Each row is a point on a tangle of strands that fork, close into loops and nearly touch. The rows are in no order.
Points whose rows are less than 86.8 apart are linked; no others are. Some points are linked to none.
Tutez: [7, 0, 15, -12, -45, 13, 14, -9, 15, 28, -10, 10, -48, -31, -22, -23, 4, 28, -40, 13, 11, -11, -17, 22, 5, 17, -12, -13]
sizos: [19, 1, 44, 4, -13, 0, 16, -10, -11, -17, 39, 7, -28, -6, -13, 39, -16, -20, 19, 7, -21, -12, -14, -4, -18, 12, -5, -26]
nito: [16, -17, -45, -8, 58, 2, 19, -5, 27, 49, -14, -16, 20, -8, 0, 21, 4, -14, 12, 14, -45, -21, 31, -33, 21, -23, 4, 7]
vago: [-9, -6, -22, -26, 29, 13, 11, -1, 10, 18, 5, 18, 6, 12, -4, -8, 10, 5, -14, 5, 43, 1, -18, 22, 8, -13, 12, 8]
kifab: [-39, 4, -62, -1, 41, 36, -10, -12, 24, 31, -20, -9, 6, -47, -6, -29, 2, 0, -61, -3, 17, 24, -15, 47, 3, -21, 62, -4]
Zul: [27, 18, 29, 18, -30, -15, -18, -9, -42, -73, 21, 27, -32, -41, 8, 22, -27, -23, 51, 13, -29, 47, -43, -13, -26, 46, -14, 2]
zomum: [18, -3, -47, -40, 21, 6, -7, 18, 6, -2, 10, -1, 5, 17, -5, 38, 14, 24, 33, 8, 20, 16, 3, 1, 24, 13, -6, 28]
kep: [29, 16, 30, 2, -30, -12, 17, -10, -16, -53, 8, 18, -38, -22, 0, 23, -14, 0, 44, 5, -28, 28, -30, -6, -25, 46, -32, 8]
banul: [-35, 22, 15, 12, -12, 0, -21, -11, -11, 19, 10, 7, 6, 25, -7, -64, 25, 26, -42, -35, 40, 29, 1, 8, -22, -23, 18, -35]
bol: [-3, -5, 7, 11, 8, -14, -25, 35, 8, 11, -21, -38, 50, 61, 2, -30, 2, 7, -3, 0, 0, 49, 14, -1, 2, 0, -31, 12]
Ked: [-8, 22, 33, 13, -52, -6, 23, -4, 1, -2, -25, -27, -12, -18, -8, -3, -5, 10, -3, -18, -16, 1, 8, -1, -27, 31, -22, 0]
Pag: [9, -17, 3, 5, 34, -23, 19, 7, 7, -8, 12, -9, 28, -19, 50, 28, -7, -34, 31, 6, -50, -33, 12, -49, 5, -21, -25, 1]
Zepem: [3, 31, 33, -11, -59, -14, -12, -29, -31, -28, 32, 31, -42, 8, 2, -12, 26, 23, 2, -26, 17, 10, -15, -21, -12, 18, -23, -31]
maru: [31, 11, 18, 2, -27, -5, 9, -3, -25, -15, -6, 26, 10, 6, -1, 18, 0, 0, 30, 6, -2, 2, 16, -8, -11, 31, -8, 0]
Fer: [-4, -25, -50, -31, 37, 33, 10, 5, -12, 14, 11, 27, -21, -54, 15, -6, 0, -33, -52, 28, 13, -17, -39, 27, 29, -4, 32, 18]
Nolid: [-2, -22, -28, -29, 40, 15, 12, -12, -14, 17, 22, 36, -30, -44, -16, 21, 5, -23, -13, 18, 22, -34, -47, 6, 15, -15, 25, 13]
vive: [-2, -15, 10, 3, -12, -1, 3, 10, 6, 26, -15, -35, 2, 6, -3, -28, 20, 5, -24, 10, 25, -2, 9, 1, 19, -23, -14, 38]
gabat: [23, -13, 19, 10, -23, -15, 15, 20, 7, -38, -30, -25, 4, 14, 34, -3, -19, -6, 17, 0, -34, 3, 5, -17, -10, 36, -24, 30]
Zud: [7, -17, 56, -1, -44, -12, 4, -7, -25, -10, 20, 8, -40, 21, -10, 12, 3, -2, 9, 16, -7, 3, -22, -14, 8, 24, -47, 5]
rinok: [6, -1, 9, -17, -32, 6, -5, -23, -18, -8, 42, 30, -85, -48, -48, 51, 0, 26, -2, 21, 3, -10, -48, 12, 4, 11, 20, -13]
bega: [5, -24, 12, -7, -30, 17, 22, -29, 10, 3, 27, 21, -75, -39, -24, 27, -8, 13, -22, 37, 1, -9, -27, 20, 17, 15, 18, -5]
tuka: [-8, -31, 36, 38, -2, -20, -18, 5, -7, 21, -33, -39, 26, 25, -5, -41, -7, 2, 2, 9, -9, 1, 20, -5, -2, 1, 2, -6]
gud: [17, -7, -14, -13, 0, 27, 13, -13, 2, 30, -9, 19, -23, -42, -23, 21, 9, 2, -22, 9, 15, -25, 5, 13, 5, 6, 27, 7]
Rif: [-22, -7, 25, 22, 12, 12, -30, -10, 1, 31, -1, 1, 14, 19, -9, -67, 4, 9, -42, -13, 34, 13, -10, 22, -7, -25, 31, -34]
Keke: [-16, -11, 16, 13, 27, -12, 28, -28, -4, 11, 23, 20, 27, -13, 26, 1, -1, -20, 12, -5, -11, -34, 2, -31, -11, -36, 5, -26]
medud: [39, -25, 37, 18, -5, -24, -4, -12, -8, -47, 18, -4, -27, 6, 3, 41, -21, -37, 45, 33, -46, -20, -21, -29, 8, 10, -30, 16]
rapam: [8, 11, -35, -23, -4, 24, 2, -22, -2, 13, 10, 44, -24, -43, -13, 5, 15, 8, -40, 6, 31, -9, -1, 14, 1, 4, 58, -9]
gat: [-7, 23, 28, -5, -9, 5, 0, -15, -25, -20, 23, 12, 1, 20, 14, -16, 25, -15, 5, -29, 35, 11, -6, -5, -12, -10, -25, 6]
vanon: [9, -9, 47, 38, -7, -12, -1, -26, -25, -46, 19, 41, 4, 4, 39, 10, -23, -51, 20, -3, -44, -7, -4, -39, -26, 16, 1, -34]
toz: [-3, 28, -7, -36, -57, -8, -3, 1, -1, 14, 11, 44, -45, -22, -14, -18, 24, 52, -21, -18, 11, -1, -22, -2, 0, 14, -10, -50]
pab: [39, -5, 24, 17, -12, -6, -12, 5, -26, -64, 10, 36, -13, -35, 37, 16, -38, -51, 36, 7, -32, 33, -24, -18, -24, 41, -9, 3]
mos: [23, -9, 44, 39, -19, 10, 15, 5, 0, 1, -17, -7, -15, 5, -13, -14, -8, 16, -6, 24, -11, -25, 32, 9, 9, -3, -10, 9]
lofos: [11, -14, 12, -4, 1, 34, -7, 10, -9, 4, 8, 38, -23, -20, 12, -24, 3, -7, -50, 26, 32, -16, -13, 27, 32, -10, 26, -16]
dapen: [-15, 1, 29, 15, -18, -6, 25, -4, 3, 6, -7, -37, 3, -13, -2, 6, -17, -11, 2, -11, -17, -20, 20, -3, -18, 10, 12, -11]
Mavil: [-43, -4, -41, 10, 31, -13, -1, 6, 14, 26, -24, -50, 55, 22, -4, 4, -4, -18, 16, 1, -6, 26, 27, 1, 6, -18, 16, 21]
Ratos: [-22, 29, 11, -19, -16, 6, -6, -13, -23, 0, 38, 23, -11, 22, 2, -39, 29, 9, -22, -30, 51, 16, -10, 6, -5, -14, -5, -20]
deba: [1, 28, -7, -21, -8, -7, 7, -15, -5, -10, 30, 32, -4, 8, -13, -4, 11, 10, -11, -21, 29, -4, -3, -8, -34, -5, 46, -31]
padol: [12, -25, 32, 16, -8, -6, 1, 1, -7, 6, -11, -14, 13, 53, 8, -29, -10, -4, 11, 10, -4, 3, 21, -12, 10, 20, -8, -10]
pil: [26, -22, -47, -15, 38, -17, 17, 19, 16, 25, -14, -49, 24, 13, -8, 23, 8, -22, 4, 11, -49, -7, 34, -49, 17, -22, 10, 37]
misog: [-29, -10, 32, 23, -13, -11, -5, -20, 2, 39, -24, -32, -4, -15, -33, -48, -2, 1, -17, 2, 8, 5, -11, 15, -17, -5, 25, -17]
sonum: [-2, -7, -26, -4, 39, 13, -5, -2, 16, 39, 6, 25, 31, -16, 2, 4, -5, -6, -22, -6, -2, -43, 5, 5, -6, -35, 31, -33]
noves: [13, 36, -11, -31, -10, -4, -7, -2, -20, -35, 9, 9, -9, -2, 3, 22, 21, 7, 56, -7, 22, 29, -11, -7, 6, 21, -24, 12]
lis: [13, 24, 30, -16, -36, -6, -18, -22, -24, -25, 54, 35, -57, 3, -25, -6, 13, 11, -10, -11, 28, -7, -29, -11, -14, 6, 8, -42]
sagu: [1, 6, 35, 2, -62, -4, 15, -12, 8, 13, -12, -13, -41, -10, -20, -12, -5, 28, -17, 0, -7, -8, 0, 8, -3, 25, -27, -11]
movet: [48, 4, 14, 0, -36, -11, -5, 10, -25, -17, -15, 18, 7, 13, 0, -1, 5, 11, 25, 11, -16, 17, 9, -10, -10, 44, -51, 18]
buvov: [45, -29, 39, 11, 4, -14, -1, 5, -2, -32, 10, -12, -18, 35, 8, 8, -9, -26, 28, 15, -24, -22, -5, -25, 11, 9, -35, 14]
katav: [12, 23, 1, -7, -34, 7, -6, 12, -2, 9, -23, 11, 18, 18, -14, 1, 2, 23, 4, -6, 9, 3, 38, 9, -3, 24, -3, -9]
fev: [-51, 5, -50, -1, 42, 19, -23, 19, 26, 36, -21, -36, 16, -27, -20, -27, 0, 9, -44, -2, 24, 25, -12, 49, 8, -38, 27, 14]
Dugos: [2, 12, 27, 22, 7, 17, 22, 1, 15, 35, -19, 4, -14, -41, -36, -15, -2, 10, -33, 4, -10, -13, 5, 17, -21, -18, 38, -21]
badet: [-9, 2, 3, 1, 20, 17, -6, 8, 17, 29, -13, 9, 8, -25, -14, -21, 3, 0, -45, -9, 13, -26, -9, 26, -14, -32, 37, -23]
zota: [25, -45, -21, -8, 31, 18, 17, -4, 6, 30, 13, -3, -39, -42, -14, 48, -4, -13, -10, 24, -20, -51, 2, -13, 27, -6, 13, 15]
Mib: [-38, 13, -27, -24, 12, 16, 5, 17, 18, 20, -2, 9, 3, 16, -1, -30, 8, 30, -26, -4, 45, 25, -12, 37, 13, -19, 11, -3]
bamu: [-10, -28, -47, -26, 38, 21, 9, 7, 16, 23, -3, 8, 2, -13, 16, -23, 6, -7, -43, 23, 31, -3, -28, 29, 30, -23, 22, 23]
dokud: [5, 3, -47, -24, 17, -8, -7, 29, 14, -17, 1, -5, 44, 43, 13, 41, -1, 9, 21, 6, 2, 42, 12, 1, 2, 13, -21, 32]
Kas: [5, -10, 34, 38, 11, -15, 13, -5, -4, -23, -9, 19, 33, 0, 45, 0, -24, -36, 20, -7, -44, -11, 10, -30, -27, 3, -3, -28]
fugav: [-11, 30, 30, 29, -23, -4, -30, -9, -16, -20, -5, 7, 31, 38, 14, -32, 12, 8, -23, -53, 5, 20, 20, -17, -46, 5, 17, -37]
Guvil: [24, 19, -10, -21, -3, 4, -4, -18, -12, -8, 36, 51, -39, -23, -27, 7, 12, 21, -13, 6, 29, -9, -20, -5, -13, -6, 61, -33]
bet: [20, -13, -9, -15, 35, -17, 8, 10, -8, -24, 24, -8, 16, -19, 23, 45, -5, -28, 47, -8, -25, -31, -12, -31, -2, -6, -12, 11]
lizip: [-1, 1, 34, 12, -25, -14, -3, -15, -34, -48, 23, 20, 3, 9, 33, 13, -16, -39, 19, -20, -7, -3, -6, -28, -26, 34, 11, -28]
famuf: [-40, -6, -85, -21, 50, 17, -9, 12, 38, 13, 13, -29, 23, 31, -14, 43, -2, 15, -27, -3, 13, 20, 15, 22, 23, -29, -5, 37]
Rumis: [37, -12, -1, -10, 3, 0, 11, -4, -11, -8, 13, -1, -26, -11, -20, 47, -4, -7, 40, 25, -11, -30, 14, -15, 24, 16, 3, 9]
nupa: [-5, -12, 13, 35, -2, 5, -19, -12, 12, 43, -43, -36, -18, -48, -47, -53, -10, 8, -21, 26, 1, 7, 2, 36, 0, -7, 37, -8]
vaz: [-42, 16, -33, -27, 29, -7, 19, -9, -20, -15, 19, 14, 21, 23, 5, 0, -1, -26, 15, -26, 26, -28, -16, 11, -8, -21, 3, 18]
Rasul: [-18, 27, -27, -12, -15, -8, -12, 3, 21, -45, -12, 12, 23, 28, 29, 22, 12, 35, 17, -32, 21, 24, -2, 7, -16, 7, -23, 12]
mumep: [29, -21, 36, 12, -15, 13, 8, 17, -14, 15, 7, 21, -18, -2, -18, 7, -4, 13, -9, 30, 9, -27, 20, 8, 20, 3, -5, -2]
geraf: [-27, 1, -24, -1, -30, 5, -40, 5, 29, 35, -44, -10, -2, 2, -9, -52, 12, 41, -43, 5, 31, 20, -6, 34, 24, -7, -5, -7]
muzoz: [-13, -20, -12, 9, 37, -24, 7, 14, 8, 3, 9, -28, 57, 7, 47, -3, -5, -28, 11, -3, -29, -23, 16, -31, 4, -33, -16, 9]
Rido: [36, -6, -23, -6, 16, 24, 3, 2, 15, 41, -21, 13, 14, -22, -22, 25, 4, 14, -8, 5, -1, -19, 22, 11, -5, 0, 13, 13]
kar: [-20, 36, 18, 28, -26, 0, -27, 17, 10, -20, -31, 4, 15, 40, 29, -48, 14, 37, -1, -44, -12, 67, 8, 4, -18, 11, -51, -25]
fam: [-25, 27, -14, 6, -31, -2, -29, -8, 33, -17, -28, -1, 24, 41, 11, -3, 10, 40, -9, -30, 21, 18, 17, 18, -9, -1, -17, -8]
novun: [32, -6, 27, 29, -12, -4, 19, 11, -19, -44, 10, 14, -3, -28, 30, 22, -44, -54, 27, 21, -58, 18, 5, -22, -17, 33, -20, 5]
pilu: [-2, -13, 2, 16, 17, 5, 9, -4, 13, 53, -20, -44, 8, -18, -26, -20, -4, -23, -6, 22, -10, -6, 21, 1, 13, -17, 20, 6]
Meb: [1, -10, -7, -23, 28, -2, -3, -14, -22, 2, 32, 17, -35, -33, -30, 47, 3, -23, 28, 12, 13, -44, -47, -4, 11, -6, 13, 11]
Kam: [33, -14, -30, -27, 24, 8, 7, 19, -8, 3, 3, -3, -24, -8, -20, 42, 14, 16, 30, 21, 6, -9, 16, -9, 35, 12, 8, 33]
zodu: [17, -19, -39, -15, 24, -1, 0, 38, 24, 35, -17, -59, 17, 13, -16, 7, 11, 4, -20, 9, -14, -5, 32, -13, 25, -22, 8, 40]
zup: [6, -10, 36, 0, -13, 21, -14, 23, -17, 17, 4, 25, -20, 12, -4, -21, 6, 0, -34, 4, 30, -21, 5, 14, 21, -4, -2, -14]
nefel: [21, -19, 15, 9, -2, 9, 20, -7, 6, 13, 16, -11, -41, -15, -22, 48, -17, -22, 8, 35, -33, -45, 13, -6, 25, -5, -1, 7]
lumo: [16, -22, 27, 1, -10, -20, -7, -8, -23, -29, 40, -16, -44, -11, -21, 65, -11, -15, 45, 31, -21, -15, -44, -16, 11, 9, -18, 20]
Zed: [8, 3, 26, -9, -1, -9, 10, -3, -23, -24, 29, -10, 4, 8, 15, 7, 9, -39, 18, -7, 16, -7, -14, -17, 4, -3, -37, 32]
duti: [-21, -30, 16, 31, 11, -8, -37, 4, 11, 32, -27, -21, 33, 26, -5, -48, 4, 18, -20, 2, 23, 3, 8, 15, 6, -24, 13, -6]
gos: [-14, -11, -2, 3, -27, 0, -18, 8, 21, 38, -41, -39, -14, -14, -19, -48, 11, 22, -30, 13, 20, 4, 1, 21, 23, -7, -4, 20]
keziv: [13, -2, -10, 2, 6, 41, 7, 5, 20, 14, -22, 9, -24, -49, 8, -32, -2, 2, -56, 31, 11, 6, -4, 39, 24, -6, 42, -4]
Zirul: [23, -19, 11, 22, 11, 19, 26, -3, 19, 43, -8, -29, -21, -31, -26, 5, -16, -13, -8, 36, -35, -31, 35, 1, 20, -14, 8, 8]
fugi: [-3, -3, 55, 39, -13, -6, 24, -18, -8, -1, 5, 26, -6, 1, -4, -4, -5, 7, -12, -2, -12, -24, 14, -13, -32, -14, 26, -36]
Deri: [25, -23, -30, -20, 46, 8, 11, -3, 4, 11, 17, -6, -3, -32, 2, 52, 8, -6, 19, -11, -16, -47, 1, -17, 8, -14, -1, 17]
Renad: [14, 15, 26, -17, -7, -1, -11, -12, -26, -26, 48, 17, -31, -6, -18, 21, -1, -3, 28, -7, 18, -18, -25, -6, -3, 7, 10, -30]
bira: [-10, -14, -69, -27, 40, 0, -1, 28, 28, 9, 11, -50, 31, 38, -4, 26, 2, 5, -8, -4, -2, 10, 21, -3, 22, -22, -7, 41]
Rapa: [-8, 19, 8, 9, -3, -6, 0, 21, -19, -27, -11, 7, 41, 2, 44, -1, -11, -62, 7, -14, -8, 32, 8, -15, -14, 15, -15, 22]
Piru: [8, -17, 3, 8, 6, -23, 16, 33, 17, -23, -26, -52, 21, 4, 33, 7, -18, -31, 13, -7, -44, -17, 15, -27, 0, 7, -5, 28]
Kesif: [-29, 27, -3, 12, -32, 1, -36, 3, 23, 16, -40, -3, 5, 22, -11, -40, 9, 48, -22, -19, 27, 21, 20, 26, 3, -6, -1, -21]
sekez: [-3, -5, 7, -14, 11, -5, 22, 8, 1, 12, 2, -25, 9, 13, -4, -4, 15, -28, 4, 8, 15, -6, 3, -11, 18, -21, -19, 40]
Bipa: [-4, 9, -18, -37, -39, 7, -2, -5, 15, 30, -8, 31, -29, -23, -9, -33, 12, 44, -46, -9, 24, 3, -32, 22, -6, 15, 10, -31]
gakel: [-10, 28, 18, 38, -10, -4, -25, 0, 3, -1, -36, 0, 46, 27, -3, -20, -5, 6, 1, -24, -10, 16, 30, 8, -31, -4, 14, -22]
pumab: [-23, 17, 4, 7, -22, -6, -23, 29, 7, -12, -21, -21, 35, 48, 35, -33, 4, 21, 5, -22, 2, 61, 5, 3, 0, 19, -46, 0]
lese: [15, -12, -39, -3, 45, 12, -4, -5, 35, 38, -10, 0, 38, -1, -1, 14, -2, -9, -2, 4, -10, -30, 19, 1, 4, -26, 11, -9]
pepo: [-30, 11, -20, 2, 25, 17, -6, 13, 34, 27, -20, -23, 20, -5, -15, -21, 4, 36, -25, -8, 30, 35, 7, 37, -1, -31, 18, 3]
Sebu: [-44, -10, -55, -27, 51, -12, 24, -8, 2, 5, 5, -5, 26, 14, 17, 14, 1, -26, 15, -17, 2, -41, -6, -3, 7, -38, 2, 32]
ziz: [-1, -23, -13, 18, 20, 17, 2, -4, 27, 47, -41, -41, -18, -45, -32, -36, -10, -1, -30, 32, -15, -1, 12, 25, 19, -1, 42, 2]
bato: [6, 16, 13, 3, -26, -3, -5, -8, -1, 19, 11, 27, 4, 4, -19, -29, 3, 22, -37, -11, 21, -1, 11, -3, -33, -2, 50, -50]
viz: [14, 2, -10, -21, 36, 10, 26, -16, 12, 12, 12, 12, -1, 3, -6, 6, 7, -8, 19, 1, 18, 2, -9, 0, 1, -7, 16, -7]
febul: [7, 11, 42, 22, -30, -2, -12, -13, -30, -32, 8, 13, 16, 22, 31, -17, -4, -16, 0, -33, -7, 13, 16, -21, -35, 30, 3, -31]
keko: [11, -7, 55, 51, -38, -7, 22, -2, -8, -10, -23, -23, -20, 17, -11, -34, -24, 26, -4, 17, -46, -3, 22, 9, -6, 24, -41, 15]
ziba: [-11, -18, 26, 31, 9, -17, 13, 14, 13, 5, -20, -61, 22, -14, 14, -4, -19, -19, 12, -2, -39, -29, 28, -15, 0, -15, 1, 2]
moret: [-38, 11, -64, -23, 24, 30, -4, -12, 2, 14, 5, 20, 7, -24, 7, -45, -3, -9, -71, 4, 31, 4, -26, 44, 3, -20, 54, -8]
sek: [16, 6, -15, -9, -8, -9, 17, 16, 8, -46, -29, -2, 6, -12, 33, 26, -5, 5, 33, -16, -22, 19, -1, -9, -18, 38, -13, 32]
Beti: [9, 6, 8, -13, 12, -9, -21, 12, -12, -58, 16, 11, 13, 29, 42, 3, -5, -17, 39, -28, 9, 10, -28, -6, -7, 20, -24, -1]
Mip: [9, 46, -3, -23, -45, -6, 3, -5, -9, -21, -10, 29, -36, -8, -6, 0, 30, 32, 39, -10, 6, 20, -6, -6, 16, 21, -45, -5]
lika: [-39, 16, -24, 30, 17, -7, -22, 16, 26, -1, -28, -48, 64, 33, 3, 2, -11, -2, 14, 4, -5, 48, 37, 12, 3, -14, 4, 8]
gani: [-6, 12, -10, -15, -27, -11, 10, 10, 9, -29, -26, -6, 8, 1, 30, 18, 9, 33, 20, -27, 4, 8, 6, -1, -7, 26, -21, 18]
Dodip: [-52, 19, -28, -11, 13, -10, -5, -5, -3, 2, -4, 4, 50, 37, 2, -11, -4, -15, -12, -33, 24, -12, -6, 18, -29, -20, 7, -2]
raru: [-38, -8, -80, -25, 67, -10, 2, 3, 18, 16, 8, -14, 47, 24, 17, 28, -2, -24, 10, -7, -25, -33, 6, -20, 18, -47, -12, 25]
gad: [7, 44, 14, 2, -58, -16, 0, -1, -18, -38, -13, 49, -34, 7, 14, -20, 24, 48, 32, -21, -13, 28, 3, -17, 7, 27, -51, -28]
loz: [12, -18, 61, 32, -46, -9, 21, -6, -21, -7, -4, 4, -26, 28, -9, -6, -15, -2, 1, 23, -31, 10, 0, -12, -5, 35, -43, 7]
zimat: [-36, -1, -37, 8, 44, 8, 8, -8, 18, 54, -18, -41, 28, -19, -14, -9, 6, -15, -1, 2, 1, 7, 26, 6, 16, -37, 30, 10]
gizo: [-14, 4, 61, 11, -60, -16, 9, -24, -29, -23, 33, 19, -44, 15, -1, 5, 5, 8, -7, -12, -4, 14, -17, -15, -22, 20, -23, -25]
ves: [3, 26, 9, 31, -26, 1, -3, 4, -4, 17, -49, 3, 24, 7, -34, -27, -6, 30, 6, 3, -11, 10, 40, 20, -22, 19, 10, -12]
bag: [-12, -7, -1, 8, 25, -8, 4, 18, 8, -18, 6, -29, 53, 32, 47, -9, -5, -12, 13, -17, 5, 15, 12, -4, -5, -14, -18, 14]
vasar: [9, 2, -7, -28, 5, 10, -21, -13, -29, -6, 44, 14, -58, -57, -43, 44, 3, 7, 15, 12, 26, -22, -50, 8, 16, 6, 20, 3]
Lopo: [-31, -18, -82, -3, 66, 2, -12, 2, 38, 39, -6, -15, 46, 25, 0, 24, -2, -7, -13, 17, -21, -10, 21, -12, 33, -54, 1, 22]
raniz: [-31, -8, -82, -5, 68, 28, -19, 9, 47, 37, -6, -20, 26, 10, -14, 27, -7, -4, -29, 13, -2, 9, 19, 23, 32, -38, 21, 20]
Kip: [23, 37, 27, 10, -43, -4, 17, 0, -21, -56, -7, 34, -24, -6, 20, -10, -1, 25, 34, -10, -20, 40, 6, -9, -22, 45, -28, -9]
vuv: [-11, 21, -53, -44, 10, -10, -21, -1, -12, -22, 19, 7, 11, 23, -2, 29, 17, 23, 50, -8, 37, 34, -29, 4, 14, 15, -24, 24]
Busad: [0, 18, 28, -19, -8, -15, -25, 14, -37, -55, 21, 23, -18, 22, 22, -3, 11, 6, 39, -31, 16, 14, -43, -12, -5, 26, -29, -14]
vavun: [2, -5, 42, 30, 11, -11, 13, -19, -12, -13, 17, 32, 18, 5, 22, 4, 3, -14, 1, -20, -7, -25, 3, -24, -33, -23, 8, -28]
Voso: [17, -13, 36, 2, -34, -8, -6, -20, -19, -32, 54, -7, -48, -15, -18, 62, -25, -5, 33, 18, -22, -11, -20, 2, -4, 26, -14, -15]
Gakaz: [-7, 6, -24, -18, 37, -10, -6, 17, -8, -48, 26, 2, 43, 26, 46, 15, -8, -21, 33, -17, 11, 15, -6, -2, -4, -6, -13, 16]
nuda: [28, -15, 2, -4, 2, -8, 6, 15, 7, 8, -16, -16, 32, 49, 6, -15, 3, 13, 13, 17, 2, 22, 19, -6, 7, 11, -19, 21]

A fork is a point with three links, a tip a point with one. Leave the first point through the second and follow the links. Name the first fork or tip that comes.
novun; pab | zomum
tuka; duti | toz
Rasul; fam | kar
raru; Lopo | lese
Busad; Beti | nefel
Deri; bet | Busad
movet; maru | vavun
